Points on a hilly landscape, in no order, each with its height.
A ball rolls from a point to the lowest of its 3 nearest points, and stops where none of them is lower. Distance is the straight distance between rows; heights are no part of it.
K587: 3 34 26 41 -20 -32 -33 -14 -7 -20 -5 -9 -15 -21 67 11 0 32 -30 54 17 -6 0 12 -8 4 -27 14 17 24  h=3.24
K804: -18 -48 1 23 -4 22 3 29 35 86 -17 9 10 18 -75 -29 27 18 -39 -36 37 9 -52 -42 17 -22 -6 25 -31 -40  h=0.95
K460: 12 71 8 -19 -3 -29 -5 -28 -31 -79 -4 -6 -31 -21 79 12 -15 -14 32 54 -40 -20 59 29 -15 6 10 8 38 55  h=3.54
K971: -62 65 14 64 -69 -31 -13 -44 13 17 41 14 47 -16 79 -26 55 65 -64 73 36 -35 -30 -11 1 45 -36 11 -10 33  h=5.74
K119: 16 -31 -3 28 18 12 -8 27 -3 48 -21 -4 -13 -5 -59 0 -16 20 -12 -28 37 16 -35 -26 22 -26 4 19 -8 -28  h=2.49
K85: -14 46 -18 -56 -12 -12 67 -32 47 -33 14 8 21 37 37 -17 57 -50 14 6 -71 -16 59 32 -43 39 -6 -49 -3 21  h=1.43
K98: -8 -57 -8 19 -11 21 28 36 59 64 -6 12 17 39 -43 -29 42 -2 -41 -31 13 4 -26 -20 -18 3 -24 1 -33 -22  h=0.90
K642: 8 -29 6 34 36 6 -26 23 -25 19 -17 -12 -27 -25 -65 18 -39 27 4 -41 59 16 -45 -27 29 -43 7 20 8 -27  h=4.04
K43: 14 -54 -32 -52 33 32 -2 18 -40 19 11 9 41 -1 -76 25 -59 -26 83 -77 3 12 6 7 43 -28 20 -37 -24 -49  h=1.89
K940: 10 -53 -33 -65 28 45 19 28 -29 32 8 14 57 14 -93 30 -42 -25 65 -82 -1 11 5 -1 45 -31 14 -45 -32 -59  h=1.01
K607: -25 10 49 41 -28 -11 -48 6 -1 53 -8 -15 8 -22 -35 -38 19 71 -55 9 51 22 -45 -31 53 -25 6 33 -20 -14  h=1.71
K440: 23 -58 -35 -49 24 51 10 31 -19 29 12 6 54 14 -91 12 -37 -27 60 -75 3 17 -6 -9 19 -17 21 -37 -43 -50  h=1.99
K46: -12 32 3 28 -39 -30 1 -4 30 0 6 10 3 21 82 -12 35 10 -39 49 -5 -23 -13 -2 -44 33 -41 -7 10 42  h=5.35
K255: -11 68 -12 -57 -8 -16 66 -36 30 -45 9 2 8 22 50 -5 45 -44 29 26 -76 -19 64 43 -32 33 -9 -31 14 27  h=1.31
K393: 1 -15 23 41 7 -8 -39 15 -23 30 -20 -12 -13 -30 -61 14 -10 48 -29 -8 56 15 -47 -30 36 -40 -1 29 1 -27  h=2.22
K494: -12 -74 -3 11 13 36 10 53 31 95 -13 16 24 22 -113 -28 15 25 -28 -61 50 8 -40 -43 19 -22 -11 20 -41 -47  h=1.44
K497: 15 -57 -12 3 58 25 -20 15 -62 -12 -1 13 -6 -27 -68 26 -82 -13 69 -36 28 28 -10 -2 45 -34 22 -7 -4 -30  h=5.10
K983: 25 -25 -5 22 37 9 -32 15 -38 -5 -12 -5 -34 -21 -38 28 -55 13 22 -21 36 15 -29 -14 15 -31 23 17 17 -14  h=4.61
K576: -22 -24 -20 18 -21 16 37 16 75 19 20 30 27 66 30 -39 57 -24 -51 19 -22 -16 -7 -17 -42 31 -33 -21 -25 11  h=5.18
K718: 13 -36 13 40 54 -2 -40 14 -59 -17 -11 -1 -34 -51 -49 36 -73 29 25 -9 55 14 -26 -12 43 -41 12 23 27 -7  h=8.56
K360: 24 19 14 1 15 -15 -28 -16 -39 -61 -3 -6 -39 -41 33 34 -52 -5 29 24 -1 5 24 16 -3 -9 29 17 35 31  h=3.73
K364: 9 62 -4 -52 8 -15 19 -49 -13 -58 -3 -14 -27 -18 36 12 -9 -36 44 22 -56 -13 66 46 -4 19 20 -7 24 25  h=3.32
K585: -2 44 -11 -35 -13 -23 32 -26 27 -53 16 13 4 34 64 -15 38 -31 -3 30 -61 -15 43 17 -44 34 -4 -29 -4 23  h=2.87
K567: 17 49 2 -28 7 -17 -2 -33 -22 -69 -2 -13 -38 -6 47 14 -26 -19 37 32 -45 -1 50 31 -8 7 23 3 36 32  h=3.36
K495: -22 46 -18 -71 0 -10 77 -23 40 -24 4 -11 25 31 33 0 63 -63 38 3 -78 -18 71 49 -29 35 -16 -48 9 14  h=1.11
K741: -21 17 10 38 -26 -32 5 4 35 21 7 6 16 16 46 -19 46 10 -55 34 14 -13 -32 -10 -20 23 -37 1 -5 23  h=2.98
K84: -8 66 16 42 -21 -32 -19 -31 -15 -31 6 -5 -17 -29 92 9 11 43 -42 60 23 -22 8 20 -16 17 -35 2 28 45  h=5.07
K824: 5 -42 -1 13 -5 12 9 26 26 40 -5 -8 7 25 -26 -12 13 -3 -31 -23 14 12 -27 -26 -18 8 -6 11 -17 -16  h=3.39
K536: -10 -19 27 38 11 1 -36 28 -21 52 -17 -8 -9 -25 -79 -7 -14 53 -24 -30 60 18 -58 -46 49 -45 12 37 -8 -38  h=1.96
K73: -36 21 -6 31 -45 -28 34 5 58 9 33 27 31 38 73 -31 72 -3 -69 44 -4 -43 -33 -18 -47 49 -52 -17 -2 47  h=5.88
K893: 37 -27 -11 -13 21 18 -5 5 -13 -9 -8 -8 -14 0 -29 9 -39 -13 18 -17 -1 11 3 -9 1 -10 25 1 0 -13  h=3.64
K786: 7 18 6 22 -13 -21 -12 -11 1 -7 -5 -9 -16 7 61 -3 10 5 -30 25 0 3 -5 -1 -27 16 -19 -2 7 12  h=2.32
K782: 19 -53 -8 6 66 16 -32 17 -70 -30 5 22 -18 -39 -57 29 -94 -17 64 -35 24 23 -10 1 37 -48 34 8 3 -24  h=1.25
K482: 4 -3 -5 -15 -8 2 22 -6 23 -20 1 2 0 31 21 -18 16 -22 -1 11 -29 2 24 4 -39 14 11 -12 -7 8  h=4.13
K722: -10 -29 19 34 6 9 -19 35 4 57 -18 -4 -3 -9 -88 -13 2 41 -29 -27 56 14 -56 -44 37 -28 5 31 -20 -31  h=1.85
K532: -28 21 49 59 -34 -28 -40 0 -5 28 -3 -8 7 -32 22 -15 23 55 -53 34 39 3 -25 -11 29 -6 -16 32 -1 4  h=1.36
K909: 5 26 22 42 -1 -29 -35 -4 -16 5 -23 -20 -23 -26 13 9 -7 45 -26 18 36 -2 -17 -3 14 -17 -9 31 20 6  h=2.03
K533: -31 -2 63 64 -30 0 -64 3 -31 42 -2 -16 -1 -44 -45 -30 3 83 -42 9 62 15 -46 -35 58 -40 18 59 -27 -17  h=1.91
K392: -37 34 -1 36 -37 -24 16 -3 44 16 28 18 22 23 69 -22 66 14 -65 42 4 -39 -33 -18 -29 43 -46 -8 -6 32  h=4.60
K513: -19 46 -39 -88 8 -4 76 -27 14 -23 -1 -26 6 4 18 20 30 -58 59 -8 -68 -26 69 67 -13 24 -11 -36 27 6  h=1.24
K97: 14 -37 -27 -46 34 37 -2 -2 -39 -6 10 11 22 -16 -62 26 -57 -30 74 -49 -8 9 10 12 36 -24 29 -19 -9 -34  h=2.83
K171: -9 13 -7 -30 -14 -7 42 -9 43 -29 13 15 24 52 38 -24 49 -41 1 17 -64 -6 36 18 -43 35 -2 -35 -22 20  h=2.37
K104: 5 -18 -46 -69 42 23 14 -2 -31 4 13 -4 34 -26 -58 47 -35 -41 93 -54 -21 -2 26 36 45 -20 10 -43 13 -30  h=3.25
K785: -34 38 34 52 -47 -34 -25 -18 8 16 13 2 13 -20 49 -23 39 55 -54 43 35 -3 -24 -3 11 14 -29 17 -4 3  h=1.04
K968: 23 12 14 24 11 -9 -31 -1 -26 -27 -11 -19 -44 -32 21 30 -37 12 5 9 20 6 5 -1 3 -19 15 21 25 16  h=5.80
K673: -41 -9 55 50 -20 15 -67 14 -43 56 -10 -3 8 -42 -68 -48 -7 101 -33 -9 69 23 -64 -56 72 -50 40 54 -38 -31  h=2.08
K3: -42 44 8 46 -53 -46 -6 -14 19 17 25 10 26 0 59 -24 56 35 -67 46 31 -27 -35 -13 -13 31 -42 4 -6 32  h=5.42
K113: 16 21 16 10 -1 -13 -23 -12 -13 -30 -16 -14 -27 -22 47 15 -27 14 2 32 4 6 23 18 -19 1 4 12 25 21  h=5.56
K415: 12 -22 -7 -15 -3 8 12 8 13 -4 -7 0 3 28 15 -1 15 -27 -12 -4 -25 12 5 -4 -28 16 -5 -12 -17 -6  h=3.75
K144: -39 -4 13 38 -31 -22 11 12 57 30 25 18 21 24 38 -37 68 14 -59 26 16 -18 -39 -23 -18 31 -41 7 -7 14  h=2.04
K453: -21 -28 32 30 -5 22 -20 32 -4 92 -17 9 0 -11 -103 -39 21 63 -33 -39 59 15 -63 -64 50 -47 7 30 -31 -47  h=1.93
K908: -18 -4 -19 1 -33 -2 56 -1 62 -6 25 33 16 65 47 -45 60 -28 -32 21 -41 -26 18 -11 -50 45 -25 -27 -24 31  h=5.99
K917: 4 7 -5 -44 -9 5 34 -14 26 -25 1 4 18 22 12 -10 34 -38 9 -6 -57 -4 47 27 -17 20 11 -22 -13 0  h=3.05
K956: 12 -12 -26 -57 22 24 9 -8 -19 -9 8 -7 15 -7 -47 31 -30 -44 58 -38 -27 12 23 20 15 -2 33 -27 -9 -19  h=3.45
K188: -32 -2 -17 21 -45 -5 48 7 67 6 42 44 29 61 63 -51 81 -18 -54 29 -17 -46 -18 -38 -61 58 -39 -28 -20 47  h=6.97
K123: 8 -3 -33 -65 30 23 13 -19 -18 -16 9 -8 7 -23 -41 36 -33 -36 67 -32 -30 10 25 37 24 -9 36 -26 22 -21  h=3.30
K446: 4 91 11 -42 -3 -32 24 -40 -10 -76 3 -1 -26 -5 71 5 6 -28 23 38 -64 -26 59 39 -19 19 11 -12 29 49  h=3.37
K803: 22 -31 3 30 16 10 -20 18 -16 9 -23 -13 -26 -19 -40 13 -35 20 1 -6 45 13 -25 -12 19 -29 7 18 20 -17  h=0.62
K801: 2 36 -1 -12 -12 -15 17 -20 18 -37 5 5 -9 25 62 -14 25 -19 -11 29 -50 -9 25 7 -40 36 -4 -15 -2 35  h=3.33
K468: 8 -60 -23 2 16 40 0 37 13 54 -8 8 7 30 -80 -19 0 -1 -8 -52 28 13 -29 -27 8 -14 3 2 -32 -46  h=4.10
K634: 4 49 9 14 -21 -24 0 -13 0 -27 3 4 -12 4 83 -6 18 15 -30 55 -5 -19 0 7 -34 27 -26 -11 4 40  h=4.82
K978: 16 -46 -14 -22 68 19 -24 4 -72 -29 7 15 -5 -47 -63 40 -89 -23 86 -46 12 14 5 25 55 -42 42 -13 6 -24  h=4.28
K270: -16 36 29 41 -24 -31 -33 -17 13 3 -2 -11 -6 -15 49 -5 16 31 -43 37 27 -1 -16 2 2 8 -32 15 13 23  h=2.15
K773: 5 -25 -32 -52 9 36 19 2 8 13 7 2 33 24 -46 19 -12 -33 40 -45 -35 5 26 14 1 -9 24 -24 -26 -21  h=3.76
K705: 1 -8 5 31 -18 -5 -9 21 25 26 -11 -11 -13 6 13 -15 24 3 -38 9 18 5 -20 -19 -8 8 -18 12 -2 -8  h=1.79
K512: -14 -24 17 30 -1 1 -12 25 19 57 -17 -1 -3 5 -44 -20 20 27 -37 -19 33 19 -35 -31 12 -4 -16 23 -16 -29  h=1.95
K857: -3 -43 -10 0 -14 28 20 17 44 17 -10 12 10 43 -21 -16 20 -23 -22 -11 -14 11 1 -14 -27 15 2 -2 -26 -12  h=2.01
K973: -25 -24 9 33 -27 -5 16 20 57 42 6 14 8 38 10 -29 61 1 -54 6 11 -7 -39 -26 -15 18 -31 -6 -20 1  h=1.26
K670: 13 36 6 -38 11 -7 7 -31 -5 -52 1 -9 -20 -4 37 3 -2 -30 18 18 -46 -4 43 26 -9 20 14 -3 12 23  h=3.26
K830: 3 -54 -16 -5 -12 34 26 25 52 40 -3 17 23 56 -15 -25 39 -15 -30 -26 -4 12 -14 -18 -25 18 -17 -5 -23 -14  h=1.03
K314: 19 -44 -21 -42 21 40 3 16 -8 12 0 3 27 6 -62 15 -32 -30 43 -54 -6 18 9 1 15 -14 24 -28 -23 -35  h=3.28
K910: 9 49 -7 -7 -12 -29 26 -17 8 -40 6 9 -7 21 93 -8 19 -13 -18 56 -37 -15 23 17 -45 28 -12 -13 -2 48  h=4.32
K566: 21 14 9 -27 34 -10 -16 -24 -54 -67 5 0 -35 -49 12 41 -54 -23 64 25 -19 6 32 30 26 -18 38 8 33 15  h=3.74
K709: 0 -26 -16 -24 -13 23 26 12 44 12 2 15 19 49 5 -14 32 -39 -12 -13 -36 10 21 -2 -32 19 5 -17 -27 -4  h=3.14
K530: -8 40 9 37 -25 -31 -13 -7 8 0 2 -3 -1 -5 73 -15 26 26 -51 43 13 -16 -9 5 -23 16 -32 0 10 23  h=3.50
K620: 26 -24 -14 -24 17 19 3 1 -17 -12 -4 -2 4 -4 -40 17 -30 -23 28 -27 -14 13 12 9 5 -3 24 -2 -5 -17  h=3.77
K350: -5 12 30 43 -16 -13 -41 -1 -18 39 -10 -16 -20 -32 -32 3 0 50 -34 1 53 9 -29 -22 36 -24 -2 39 9 -16  h=1.77
K286: 12 24 4 2 -15 -18 2 -8 8 -27 -10 -3 -18 7 58 -8 4 -3 -20 29 -17 -13 13 4 -34 16 -7 -2 12 26  h=0.50
K367: 23 -18 -2 -4 18 9 -20 6 -21 -19 -10 -4 -29 -7 -11 15 -42 -10 18 -7 6 15 7 -7 8 -14 19 8 15 2  h=3.34
K553: -17 70 4 45 -33 -44 -18 -21 -3 -19 11 -1 3 -23 102 -4 15 48 -43 70 21 -32 -1 19 -29 32 -41 -2 16 50  h=5.96
K318: -30 16 49 54 -33 -15 -62 -7 -17 37 5 -18 0 -39 -18 -19 13 80 -40 12 56 3 -39 -21 41 -23 6 37 -10 -12  h=1.86
K169: 16 81 16 1 -14 -36 -4 -40 -37 -82 -4 -1 -35 -23 116 9 -27 18 6 66 -24 -22 54 34 -33 17 -8 6 32 63  h=4.02
K695: 5 -55 -19 -4 -1 37 21 27 45 41 -3 4 25 38 -45 -19 16 -20 -11 -36 5 13 -9 -15 -21 8 1 -3 -34 -19  h=2.12
K837: 16 -7 -5 -24 14 -2 2 -16 -9 -30 -3 -9 -16 -4 4 20 -23 -28 26 -10 -25 6 28 13 -14 4 25 3 7 -1  h=3.38
K966: 2 28 -6 -28 -17 -11 38 -18 31 -31 10 0 9 22 43 -13 30 -34 -2 15 -58 -8 38 13 -44 31 2 -21 -4 13  h=2.33
K476: -4 72 -2 -61 9 -26 34 -47 -3 -66 2 -5 -28 -9 48 11 5 -39 44 36 -67 -23 71 49 -11 16 9 -14 34 28  h=3.35
K753: 27 -65 -22 3 22 36 7 30 -8 34 -6 5 15 16 -79 1 -32 7 16 -58 28 17 -23 -19 6 -14 2 -4 -23 -46  h=5.55
K234: 12 -26 3 25 11 6 -16 1 -13 15 -9 -9 -24 -7 -30 8 -22 6 -14 -15 35 11 -27 -11 1 -18 4 18 8 -15  h=2.50
K265: 16 -46 -22 -25 59 28 -15 9 -56 -18 7 19 12 -23 -66 31 -74 -25 89 -57 14 7 -5 19 54 -36 25 -17 5 -34  h=3.72
K947: 3 -42 -39 -86 34 40 16 18 -30 27 11 10 59 -15 -73 36 -32 -43 91 -85 -16 2 3 26 50 -31 6 -60 -18 -44  h=1.60
K697: -51 27 56 57 -56 -17 -50 -16 -10 27 13 3 28 -26 22 -32 36 72 -61 43 48 7 -37 -23 39 -1 -1 29 -23 -1  h=1.57
K450: 12 37 -13 -54 9 2 22 -27 -16 -41 -1 -15 -11 -13 6 23 -14 -41 47 2 -39 3 46 40 13 -1 28 -6 26 6  h=1.87
K348: 26 -17 14 10 50 2 -38 -1 -68 -55 -5 4 -38 -53 -14 43 -87 1 54 2 21 13 -2 9 33 -38 29 21 33 11  h=5.77
K397: 8 63 2 9 -14 -34 8 -23 -7 -55 7 -3 -10 -1 96 -6 -4 16 -17 52 -24 -16 24 19 -45 26 -21 -4 18 59  h=4.77
K407: 9 -56 -28 -32 13 49 19 23 2 37 -7 8 37 32 -69 5 -20 -26 22 -58 -3 13 3 -6 -6 -4 9 -17 -35 -30  h=4.19
K145: 1 24 -6 11 -18 -14 25 -3 22 -19 7 15 6 30 71 -22 32 -12 -28 30 -25 -13 3 1 -38 29 -24 -12 -2 31  h=5.00
K608: 11 58 13 -29 13 -26 -7 -40 -38 -75 -8 -6 -42 -38 49 20 -30 -17 46 38 -40 -10 54 39 1 -4 23 9 41 46  h=3.43
K108: -6 55 -23 -69 2 -15 55 -30 11 -46 -4 -19 -1 3 32 3 24 -44 49 7 -66 -12 69 53 -15 21 1 -18 28 16  h=1.54
K963: 16 -51 -26 -19 32 35 1 13 -32 3 2 2 11 7 -69 9 -46 -16 48 -40 10 24 -7 -4 15 -20 35 -5 -21 -32  h=4.67
K961: 14 40 9 20 -13 -23 -11 -21 -7 -35 3 -3 -21 -2 80 1 2 12 -26 45 -10 -8 8 9 -30 11 -10 -3 17 32  h=3.07
K158: 18 -42 -18 -5 0 24 12 23 16 32 -11 3 10 32 -35 -3 -2 -9 -5 -31 2 14 -2 -13 -9 2 7 5 -24 -23  h=2.94
K894: -17 -31 -1 -1 -21 14 43 22 55 4 10 25 25 56 21 -39 56 -36 -27 -3 -47 -7 20 -5 -46 25 -17 -31 -25 7  h=4.38
K142: -31 -44 2 29 -22 7 22 29 65 64 6 19 4 36 -14 -42 57 3 -49 -19 13 -3 -34 -30 -15 10 -31 9 -19 -13  h=0.96
K684: -27 61 1 45 -43 -35 -15 -22 12 1 23 3 12 -10 89 -11 40 39 -56 61 19 -25 -23 4 -24 33 -42 0 -2 39  h=4.83
K597: 20 -27 -7 12 45 6 -20 7 -54 -28 -6 1 -23 -30 -40 35 -78 1 47 -26 11 19 -1 8 30 -23 37 10 19 -12  h=4.79
K280: -5 -16 -47 -96 28 28 34 -9 -16 1 13 -16 38 -16 -41 37 -24 -48 82 -51 -38 -3 27 39 30 -12 9 -47 25 -30  h=3.06
K930: 20 44 8 6 -9 -18 -14 -24 -18 -50 -6 -1 -32 -6 77 0 -19 -4 -3 37 -21 -7 21 19 -27 13 -11 0 21 32  h=4.14
K233: -13 13 30 48 -20 -20 -44 -7 3 34 -12 -16 -5 -29 -2 -1 11 50 -37 16 39 3 -29 -23 21 -20 -9 20 0 -3  h=1.55
K436: -10 1 19 40 -25 -9 -17 18 27 35 -9 -3 -4 3 1 -12 29 20 -44 2 28 0 -39 -27 13 5 -22 20 -5 -8  h=1.68
K293: 25 -54 -27 -21 35 38 -4 22 -43 23 1 10 15 5 -80 15 -57 -15 45 -70 28 27 -15 -17 18 -25 21 -21 -33 -40  h=5.97
K600: -7 34 -10 7 -25 -12 31 -3 35 -28 20 28 9 42 89 -33 46 -14 -29 50 -38 -26 8 -4 -59 48 -22 -21 -2 42  h=6.29
K230: -5 -23 21 34 -5 -6 -20 23 13 54 -12 -8 -2 -5 -57 -21 8 36 -41 -22 43 12 -49 -36 29 -21 -5 28 -7 -25  h=1.92
K125: 2 -14 20 47 19 -7 -43 15 -34 22 -7 -15 -17 -38 -47 25 -32 45 -8 -19 62 11 -34 -24 39 -36 6 33 21 -19  h=3.31
K203: -22 20 24 42 -24 -22 -23 9 16 28 -5 -7 8 -9 27 -12 33 33 -52 19 26 -1 -32 -16 2 7 -24 17 2 6  h=1.78
K487: 20 -43 -12 23 40 9 -22 22 -38 5 -13 6 -24 -16 -57 16 -59 3 26 -35 34 14 -23 -11 32 -25 13 8 0 -29  h=6.63
K922: -8 -10 31 40 1 -6 -43 17 -14 42 -14 -7 -11 -35 -65 -3 -6 55 -24 -18 61 8 -52 -37 44 -40 10 27 -8 -28  h=2.06
K561: -52 47 13 49 -57 -32 -7 -18 24 22 34 12 49 -10 62 -29 59 51 -72 66 27 -24 -33 -19 -8 42 -41 7 -12 26  h=5.61
K815: -18 19 17 26 -34 -30 -6 -1 26 8 0 -3 7 3 58 -17 35 15 -51 34 6 -8 -15 -8 -20 24 -29 -2 6 15  h=3.61
K316: 14 10 -9 -41 33 0 -2 -24 -34 -46 5 -1 -18 -31 -6 31 -51 -28 56 -4 -28 8 38 31 15 -14 37 4 27 0  h=3.70
K985: 18 -40 -9 -2 10 32 3 12 1 9 -8 -3 2 28 -37 1 -12 -13 2 -30 7 16 -5 -15 -15 4 17 -5 -11 -27  h=3.47
K166: 15 -38 3 38 53 5 -34 20 -56 -5 -11 2 -34 -35 -59 29 -70 9 41 -26 53 16 -31 -14 39 -46 17 12 11 -23  h=7.41
K260: 18 -15 -16 -23 30 11 -10 -12 -37 -30 5 1 -12 -28 -34 26 -47 -25 56 -13 -17 7 14 16 24 -19 37 0 18 -13  h=3.78
K568: -7 7 -51 -96 13 35 55 -4 6 5 4 -25 30 1 -23 34 10 -57 72 -38 -51 -9 47 53 8 -3 -1 -45 27 -17  h=2.63
K181: -7 -10 6 20 -21 -4 5 19 47 31 1 9 2 27 16 -22 38 5 -41 10 5 -8 -27 -24 -19 21 -34 10 -13 5  h=1.62
K558: -3 40 -10 -54 1 -3 43 -28 26 -36 3 -6 3 15 33 -3 29 -50 28 17 -61 -7 54 37 -25 27 10 -26 8 13  h=1.53
K320: 20 15 7 -30 14 -3 -17 -18 -35 -48 -3 -5 -34 -24 12 33 -43 -14 45 14 -21 3 33 17 14 -7 32 13 34 17  h=3.59
K660: -11 26 -49 -97 13 7 74 -12 23 -2 -5 -38 24 -3 2 36 33 -51 66 -23 -69 -11 63 57 -9 6 -20 -46 30 -6  h=1.94
K700: 14 -37 -16 -1 24 23 -13 14 -24 1 -9 1 -7 -1 -45 16 -38 -14 29 -36 9 15 -4 -9 6 -14 23 8 -1 -27  h=4.40
K464: 26 -86 -26 -14 18 51 10 52 2 68 -1 12 35 43 -95 -14 -15 2 7 -73 31 17 -24 -34 2 -21 0 -12 -51 -46  h=4.39
K508: 19 -10 9 22 26 -14 -38 -6 -46 -30 -2 -11 -42 -41 8 46 -56 12 22 17 24 0 1 7 20 -33 25 24 41 21  h=6.11
K505: 14 0 11 21 -12 -12 -12 6 -2 11 -12 -13 -22 -5 18 5 2 12 -30 13 15 0 -19 -6 -6 -4 -15 18 9 -4  h=2.02
K18: 9 -77 -23 -2 2 50 18 46 28 66 -10 9 25 48 -75 -11 20 -6 -15 -52 12 17 -12 -29 -8 -7 -9 6 -41 -38  h=3.21
K484: 0 -13 -11 -45 -9 20 38 -5 36 -14 12 5 24 46 -1 -7 27 -40 4 -17 -51 2 36 12 -23 21 9 -31 -21 1  h=3.51
K16: 4 -9 4 8 -17 -6 9 9 24 -4 -5 9 5 30 37 -17 24 -19 -26 17 -21 -3 -4 -3 -26 30 -15 -2 -2 16  h=4.29
K632: 18 -3 11 44 25 -9 -40 0 -29 -12 -13 -19 -29 -36 -21 39 -40 32 -5 10 43 16 -17 -14 17 -36 9 31 32 -2  h=3.97
K447: -15 0 36 29 -22 -13 -21 5 13 46 -10 -6 -1 -9 -14 -16 22 43 -49 5 41 -3 -44 -29 23 -8 -10 32 -8 -10  h=1.64
K354: -33 -5 36 41 -36 -5 -36 5 8 61 -8 0 14 -26 -32 -35 27 55 -49 4 47 10 -52 -41 38 -27 -4 37 -17 -18  h=1.67
K675: -46 41 49 54 -48 -35 -52 -24 -1 20 18 -2 22 -34 39 -22 31 72 -58 44 41 -8 -25 -5 27 6 -24 28 -12 8  h=1.32
K706: 26 33 8 -13 5 -12 -13 -24 -34 -64 -12 -13 -34 -23 39 28 -38 -15 35 24 -27 -6 38 20 2 -11 25 18 34 35  h=3.46
K581: 17 -42 -15 26 41 14 -15 29 -29 39 -9 -3 -12 -8 -78 7 -33 21 4 -46 50 22 -48 -30 15 -30 12 14 -5 -35  h=4.23
K974: 12 -16 4 7 8 8 -14 9 -4 5 -19 -10 -21 -1 -5 9 -17 4 -6 -1 -2 11 -11 -10 -5 -5 10 12 6 -4  h=2.95
K970: 4 29 -19 -61 6 4 35 -31 8 -36 2 -13 -1 -3 5 17 7 -39 41 -3 -54 -3 51 42 -6 13 22 -15 15 7  h=1.73
K463: 21 -16 -3 -12 -2 12 10 -1 2 -16 -9 -6 -11 20 -4 12 -3 -24 10 -2 -18 7 12 7 -16 12 19 0 -4 -10  h=3.42
K385: 6 -1 -20 -67 7 25 28 -14 13 -11 11 -6 25 16 -19 14 4 -42 31 -22 -47 2 44 32 -2 14 21 -25 -11 -16  h=4.03
K323: 15 -28 -21 -23 41 17 -9 -4 -39 -34 9 4 -2 -34 -50 31 -68 -26 66 -22 -5 11 11 20 39 -15 40 -9 10 -20  h=3.52
K179: 0 -44 -7 24 17 14 -8 34 21 63 -16 -1 9 9 -84 -11 4 25 -17 -43 36 16 -46 -40 26 -23 -5 14 -17 -50  h=1.45
K9: -16 10 -18 15 -19 -9 34 7 40 -11 22 23 -1 45 65 -36 52 -9 -34 41 -23 -22 -1 -10 -55 38 -31 -25 -9 35  h=6.51
K604: -18 -17 27 33 -31 -8 -12 21 42 58 -3 7 20 14 -5 -38 46 24 -55 5 35 -1 -55 -31 4 2 -33 14 -18 -8  h=1.72
K170: -13 62 -38 -87 3 -11 88 -31 32 -26 6 -16 5 18 41 3 51 -55 59 7 -83 -35 80 66 -32 35 -29 -41 28 18  h=0.89
K744: 20 39 19 15 -6 -26 -33 -18 -37 -60 -7 -22 -38 -25 80 14 -29 17 -3 49 -6 -5 30 25 -22 0 -2 13 34 46  h=4.98
K208: 26 3 -2 -1 1 1 -5 -7 -4 -22 -5 -8 -25 5 14 7 -9 -9 5 4 -14 2 9 3 -10 0 9 8 10 9  h=3.22
K573: -7 -53 -3 21 -11 20 1 34 52 69 -15 5 8 36 -51 -31 38 12 -47 -31 29 2 -41 -30 3 3 -22 12 -20 -24  h=0.81
K714: 22 35 21 -4 15 -20 -24 -23 -57 -70 -3 -13 -48 -38 63 26 -46 3 29 34 -8 -7 43 26 1 -15 23 19 40 44  h=4.11
K380: 12 81 22 -14 1 -37 -7 -40 -37 -88 -4 -1 -42 -33 96 19 -23 0 27 60 -32 -21 69 44 -19 8 4 9 40 64  h=3.69
K182: 6 56 2 -37 -2 -17 23 -29 7 -52 7 3 -4 23 61 -7 16 -27 13 33 -59 -9 49 28 -36 26 10 -16 3 36  h=3.11
K877: 11 -42 -15 -31 -4 38 24 7 24 5 -3 2 28 34 -29 1 4 -29 12 -32 -28 3 24 5 -21 6 19 -14 -28 -14  h=4.15
K918: -7 -16 28 50 29 1 -46 15 -44 31 -16 -15 -20 -51 -76 17 -40 57 -4 -22 75 12 -51 -31 57 -58 18 33 4 -27  h=4.27
K570: -12 -23 -2 12 -26 14 30 17 53 16 12 19 19 55 32 -39 50 -15 -36 13 -21 -14 -8 -22 -37 33 -33 -16 -19 5  h=5.14

Two balls start at each pair of points below. Name the first point that both come to, or write -.
K815, K705: K973
K576, K824: K857
K18, K700: -
K260, K463: -
K450, K917: K558

For each start below, name the point where the ball stops.
K73: K573
K3: K573
K533: K785
K673: K785
K505: K573
K464: K573
K956: K170
K436: K785
K484: K170
